Points, in no order, along strands that fork and pass close to each other.
In the rows, 128 means zero.
Points whose rows are less than 124 apart are linked; no others are. Some points are linked to none.
z_800: [182 127 137 127 127 144 134 107  91 131 121 165 104 122 146 151 122 139
 143 115 122  81 173 128 152 163 156 160]
z_92: [108 145 134 130  91 152 138 127 183 120 110 113 109  81 153  84 146  99
 128 168  97 127  87 155 161 147  73 129]
z_425: [171 111 183  99 144 127  97 146 140 155  71 120  67 142 148 170 160 149
 126 116 164 101 167 113 124 195  93 129]
z_16: [111 123 130 145 158  97 131 124 107 143 147 143 120 126  91 156 126 159
 114 119 122 146 156 152 130 117 186 128]
z_330: [ 78 128 127 161 166  98 131  97 130 177 109 142 104 111  85 164 150 151
 101 108 143 153  99 190  97 165 115 109]
z_98: [ 78 128 112 108 144 138 152 171 133 141 163 156 154 132  99 128 130 125
 113 116 111 117  98 150 165 110 171 111]
z_852: [ 69 162  77 111 153 134 150 137 132 138 149 132 191 161  73 110 109 108
  94 114  92 114  64 135 137  85 152 134]
z_66: [168 115 150 112 121 108 116 107  85 127 161 110 124 159 110 173 116 128
 190 108 121  96 222  79 143 119 180  97]
z_643: [ 62 137  92 150 144  77 171 102 110 109 151 106 197 127  68 142  87 128
  83 124  89 168 131 126  53 107 171 105]
z_609: [122 121 137 125  77 166 122 115 185 104  91 113 132  97 172  89 128  94
 120 157 119 117  94  93 126 146  84 144]
z_126: [159 130 176 132  74 109 134 102 137 100 124  96 138 151 152 159  68  97
 158  94 109  89 209  49  91  92 160 109]
z_222: [171 140 130 113  93 134 100 105 118  69 121 141 132 190 133 141 129 118
 160 112 148  95 160  70 140 105 158 125]
z_167: [167 107 134 105 116 129 106 134 141 144  70 138 103 113 175 127 154 127
 145 168 167 154 117  97  88 200  64 126]
z_490: [ 86 121 128 155 137 113 134 115 134 162 125 112  84  76 107 129 163 107
 134 178 147 140 112 155 141 144 111 109]
z_638: [162 118 144  89 100 129  81 171 149 100  80 124 146 111 226 154 135 121
 123 153 158  90 115 102  80 155  92 160]
z_559: [163  95 141 116 150 138 123 174 113 165 177 104  94 115 142 130 180 160
 149 155 144 120 152 124 172 133 130 117]
z_298: [102 135 103 171 133 141 122  58 147 122 115 155 134 178 114  85  85  95
 116 114  91 130  84  99 108  90 138 144]
z_403: [123 134 130 132 125 146 119  74 151 126  93 159 103 147 161 110  81  97
 133 106 129 100 120 112 126 158 162 153]
z_316: [115 124 165 174 117 121 113  68 159 161  94 136  91 127 113 130 125 110
 140 127 154 133 120 116  84 186 140  80]
z_138: [150 148 129 101  78 150  94 159 143  99  76 110 130 149 178 150 153 105
 143 170 170  86 100  74 106 134 109 122]
z_100: [171 123 176 126 122 120 113 150 174 125  91 101 117  40 185 119 128 144
 112 139 129 131 134 149 106 192  34 167]
z_221: [180 117 160 115 123 117 102 122 118 151  72 121 100 147 144 201 104 118
 140 108 159  47 165  96  71 199 154 129]
z_608: [157 157 159 132 132 142 128 194 163 127 177  93 112  50 164 100 145 153
 101 131  86 147 148 185 168 172  82 158]
z_209: [158 118 155 128 133 123 110 119 173 124  88 141 100  66 213 107 134 142
  92 122 148 128 120 166 119 157  69 189]
z_361: [115 107 146 184 140 114 142  68 131 158 117 135 113 140  97 133 133 148
 134 103 129 160 117 160  83 161 135 111]
z_469: [161 135 103 108  96 145 116 125 120 130 151 171 157 153 136  92 124 151
 147 124 106 120 123 124 178  81 146 155]
z_525: [122 116 107 102 138 149 136 173 116 118 185  91 119 112 143  86 179 137
 160 146 111 132 127 132 190 111 131 116]
z_725: [108 149 120 156 127 147 171 124 100  76 133  87 176 179  38 127  96 109
 113 113  88 161 156 120  95  81 164  93]
z_200: [135  96 126 135 121 145 131 139  96 138 130 141 120 134 110 159 109 110
 171 158 175 136 177  92 127 131  92 123]
z_947: [ 58 165  88 151 137 123 133  81 124 123 117 137 144 146  66 119 111 109
  96 133 127 159  62 157  93  76 106 114]
z_106: [ 97 132 107 165 125 140 145 106 102 101 134 106 146 159  62 123 123  86
 123 133 137 145 137 120 126  93 145 122]
z_118: [131 154  84 127 144 185 153 152  93  89 151 115 162 166  61  86 141 126
  88 145 126 147  75 137 145  73 127 133]
z_669: [143 105 163 122 129 101 130  97 116 115 137 144 123 155 124 166 113 154
 148  78 104 126 214  87 129  98 180 116]
z_445: [109 131  90 132 185  73 164 132  91 178 178 169 181  98  88 149 124 169
  86 121 116 124  99 168 116  93 163 162]
z_929: [123 167  93 123 117 133 114 118 154 114 135 160 153 135 170  80 114 149
 106 132 120 153 117 154 159  91 112 166]
z_465: [116 148  99 124  96 154 122 144 168 102 137 136 146 143 137  73 150 127
 100 131  97 154  74 140 157  75 102 136]
z_554: [ 85 135  80 119 145 159 149 187  89 108 193 104 117  96 122  67 167 108
 149 149 112 140  99 155 149 103 119 101]
z_811: [179  92 134  75 108 153 114 193 104 136 135 107 113 112 170 164 140 116
 176 154 157  99 146  80 166 143  80 130]
z_946: [188 143 160 114 148 125  90 162 140 140  92 105  66 104 162 151 163 159
  77 114 164  99 157 161 139 173  81 155]
z_247: [142 107 148 129 135 137 110 105 149 143 105 161  92 137 151 125 154 160
 108  94 135 148 121 155 151 162 114 137]
z_863: [135 123 186 156 112  87 145 103 148 107 112 115 130 162 121 159  70 136
 127  66 108 157 208 107  93 109 191  90]
z_913: [ 96 132 104 148 154 104 137 103 159 174 130 177 143 141 119 131 121 155
  93  96  85 115  88 178 125 128 155 164]
z_326: [161 104 166  92  95 150 118 174 136 112 120 122 121  95 190 129 157 125
 142 143 126 110 150 129 163 163  90 140]
z_128: [ 98 135  69 125 171  71 154 158  66 150 205 134 206 106  84 145 101 159
 107 130 127 135 100 139  92 109 179 122]
z_190: [149 130 132 124  98 130 111 118 119 142  94 117 111 146 136 104 180 129
 161 161 143 171 127 104 130 190  99 129]
z_389: [164 112 149 131 125 119 131  95 116 144  89 136 103 151 163 165  90 129
 147 104 144  89 157  91 108 150 162 152]
z_853: [146 127 114 116 160 122 144 184  99 158 197 149 158  94 114 107 150 186
 128 125 117 145 113 174 158  99 142 138]
z_257: [159 106 130  92  79 161 118 185 118 112  91  94 132 120 137 154 147  91
 167 176 165  95 122  79 122 160  82 110]
z_461: [211  98 135  94 128 117 110 155  83 143 166 119 101 123 175 154 163 146
 171 144 152  89 158  89 161 127 138 144]
z_193: [ 87 132 129 160 121 106 175 143 109 116 156 123 183 149  61 140  84 127
 116 105  80 144 170 125  99  98 197  90]
z_404: [154  96 109 135 149 139 155 164  69 159 205 167 134 116  99 122 141 182
 156 125 131 149 171 139 151  92 155 117]
z_738: [168 154 156 117 161 115 128 165 132 126 129 111  91  84 172 119 173 174
  89 139 134 144 167 181 149 185  88 161]
z_443: [121 130  80 125 138 157 157 170  81 133 199 124 171 147  60 111 138 137
 131 147 135 143  84 140 145  61 141 107]
z_936: [159 131 148 113 125 121 137 193 156 109 195 112 134  69 174 100 161 173
 112 130 100 139 163 159 195 117 103 158]
z_273: [152 105 176 148  87 109 113 112 130 111  94  98 143 165 135 174  70  85
 156 106 151 107 172  42  54 137 147  87]
z_15: [157  95 173  90 148 126 109 154 149 169  59 128  86 108 156 180 130 108
 144 157 167 116 132  93  82 207  81 133]
z_349: [112 127 127 170 145 139 100  56 159 107 101 144 111 173 149 100  92  98
 127  91 142 125 108  91  89 120 145 105]
z_383: [102 168 124 139 139 106 144 161 137 123 172 106 111  28 168 113 147 149
 100 141  93 160 119 219 150 141  71 155]
z_28: [ 83 157 123 127 135 159 102  95 178  89  77 126 114 131 120  88 136  89
 102 146 132 150  79 125 130 107  81 104]
z_876: [107 114 153 184 103 103 127  90 150  92 110  99 116 146 107 125  69 120
 118 109 132 165 177 106  79 106 169  66]
z_748: [ 73 137  99 125 102 136 146 147 142 139 130 132 150 100 109 114 165 130
 119 139 105 146  79 208 139 148 105 124]
z_6: [132 117 128 118 111 141 121  89 158 113  89 155 121 144 190  98 114 101
 132 137 142 104  77  88 113 132 113 172]
z_295: [166 136 112  94 146 138 140 196 114 141 212 132 132  71 182  68 158 183
 131 114 104 132 127 184 174  87 127 144]
z_856: [ 86 145 143 187 133 131 142  71 147  93  96  94 149 166  76 127  81 114
  91  97 122 190 132 107  69  88 126  86]
z_153: [134 133 123 104 125 127 118 132 133 108 138 158 169 192  75 146  93 134
 129  70 108 106 148 103 161  62 186  96]
z_334: [ 82 151  77 105 154  98 167 114 122 110 146 133 211 164  53 118  86 126
  67 115  81 136 100  94  92 102 179 121]
z_787: [118 180 127 141 112  91 119 107 158 124 140 123 114  53 195  90 144 139
 105 134 104 158 101 201 115 158  80 154]
z_77: [160 129 117 116 105 138 101 130  96 113 162 123 104 166 122 153 137 131
 175 124 131  87 168  92 180 110 185  98]
z_491: [156  99 132 163 141 131 138 129  97 161 134 154 116  94 162 135 140 134
 124 159 163 137 137 155 151 124 102 186]
z_583: [ 84 156 104 114 168 158 127  99 135  81 101 117 136 161  85 108 125  90
  86 147 118 167  69 132 121  70  81 146]
z_772: [130 138 111 124 112 135 101 109 122  97 123 186 141 172 117 125  99 121
 136  97 125 112 165 116 162  82 176 142]
z_422: [ 88 150  84  99  94 127 154 161 146 118 166 110 176 118 117  87 156 133
  91 135  76 149  59 166 142 119  98 138]
z_5: [156 114 151 139  96 123  93 112 104 124  88  88 109 176 118 182 113  93
 177 148 169 120 166  49  67 163 123  91]
z_166: [ 42 148  99 137 136 116 139  93 145 139 105 144 136 118 112 114 131 135
 119 113 109 162  58 176 130 105  86 132]
z_728: [179 110 158  71 132 137 120 145 106 147  75  98  91 128 163 205 134 125
 141 120 156  44 161 121 125 189 117 132]
z_362: [131 113 160 120 128 130 108 111 133 141 108 101  96 184 107 150 126 106
 172 116 141 137 179  73 111 185 152  82]
z_157: [115 127 137 179 110 119 118  83 114  92 103 130 107 141 117 146  84 100
 135 150 174 147 189  92  95 102 145 122]
z_775: [ 97 129 109 158 138 111 132  77 162 147 128 167 150 185 112 119  80 139
  98  76  98 123 116 124 113  99 174 138]
z_922: [149 106 131 123 119 135 109 120 113 146 119 125 109 182 100 146 167 133
 171 143 126 145 156 105 151 191 136 108]
z_819: [116 123 160 144 127 150 119  72 147 111  77 107 115 177 102 118 103  72
 153 114 143 118  95  68 101 110 128 109]
z_793: [109 147 136 146 127 120 117  91 174 124  95 155  98  74 207  83 117 108
 115 131 148 158  86 164 119 152  77 165]
z_571: [132  94 112 162 132 136 151 132  87 152 159 145 119 119  96 129 133 139
 166 152 148 161 148 129 148 122 109 137]
z_848: [130 138 141 128 129 118 125 128 167 153 111 109  89  51 156 118 151 113
 116 172 146 101 114 179 154 150  95 135]
z_782: [114 116 140 142 136 147 127 109 127 108  99 114 121 153  96 118 118 105
 145 149 138 131 112 113 152 119 147 119]
z_911: [ 72 140 105  99 148 125 166 170 131 162 168 143 146  92 118 119 149 142
  98 122  93 104  79 213 166 138 150 137]
z_676: [108 128 128 160 119 126 102  78 138 145  78 115  87  99 101 127 140 108
 156 175 165 151 110 110 101 154  97  84]
z_328: [ 73 147  77 104 157  98 139 175  83 137 201 128 201 104 117 121 138 134
  95 136 143 146  65 177 127 102 145 126]
z_654: [151 124 126 108 123 159 138 159 121 114 138 150  97 118 175 123 132 119
 144 124 110  97 167 143 185 138 139 144]
z_418: [132 113 167  74 111 132 104 136 132 132  91  94 107 158 164 174 142 109
 177 121 145  53 138  89 142 151 141 115]
z_151: [153 134 126 119 207  97 145 149 102 168 168 147 155 113 112 134 153 196
  93 113 114 134 108 189 143 106 160 182]
z_173: [129 102  82 135 154 146 168 165  88 139 192 167 184 132  61 122 123 152
 157 115 114 134 124 120 136  66 176 105]

Follow the links from the first point to the second, and from the first to the third. Name the last point that the two ways share.
z_98 / z_361 / z_328: z_403
z_853 / z_349 / z_273: z_425
z_422 / z_913 / z_383: z_349
z_793 / z_609 / z_118: z_608
z_100 / z_257 / z_298: z_389
z_913 / z_167 / z_608: z_425
z_173 / z_638 / z_583: z_389
z_77 / z_848 / z_654: z_403

A fork is a point with three links. Follow the links from the first point to the second and name the forks in between, in order.
z_6 / z_853: z_403 z_389 z_728 z_425 z_608
z_936 / z_257: z_608 z_425 z_728 z_389 z_811
z_775 / z_5: z_349 z_403 z_389 z_728 z_425
z_193 / z_853: z_349 z_403 z_389 z_728 z_425 z_608
z_298 / z_465: z_349 z_748
z_128 / z_583: z_853 z_608 z_425 z_728 z_389 z_403 z_349 z_748
z_5 / z_330: z_425 z_728 z_389 z_403
z_425 / z_28: z_728 z_389 z_403 z_349 z_748
z_669 / z_608: z_772 z_748 z_349 z_403 z_389 z_728 z_425

A fork is a point with three links, a tip a point with one. Leave the first point through the second and follow the links. Name the first fork or tip that comes.
z_98 / z_852: z_349
z_819 / z_782: z_748
z_330 / z_361: z_403
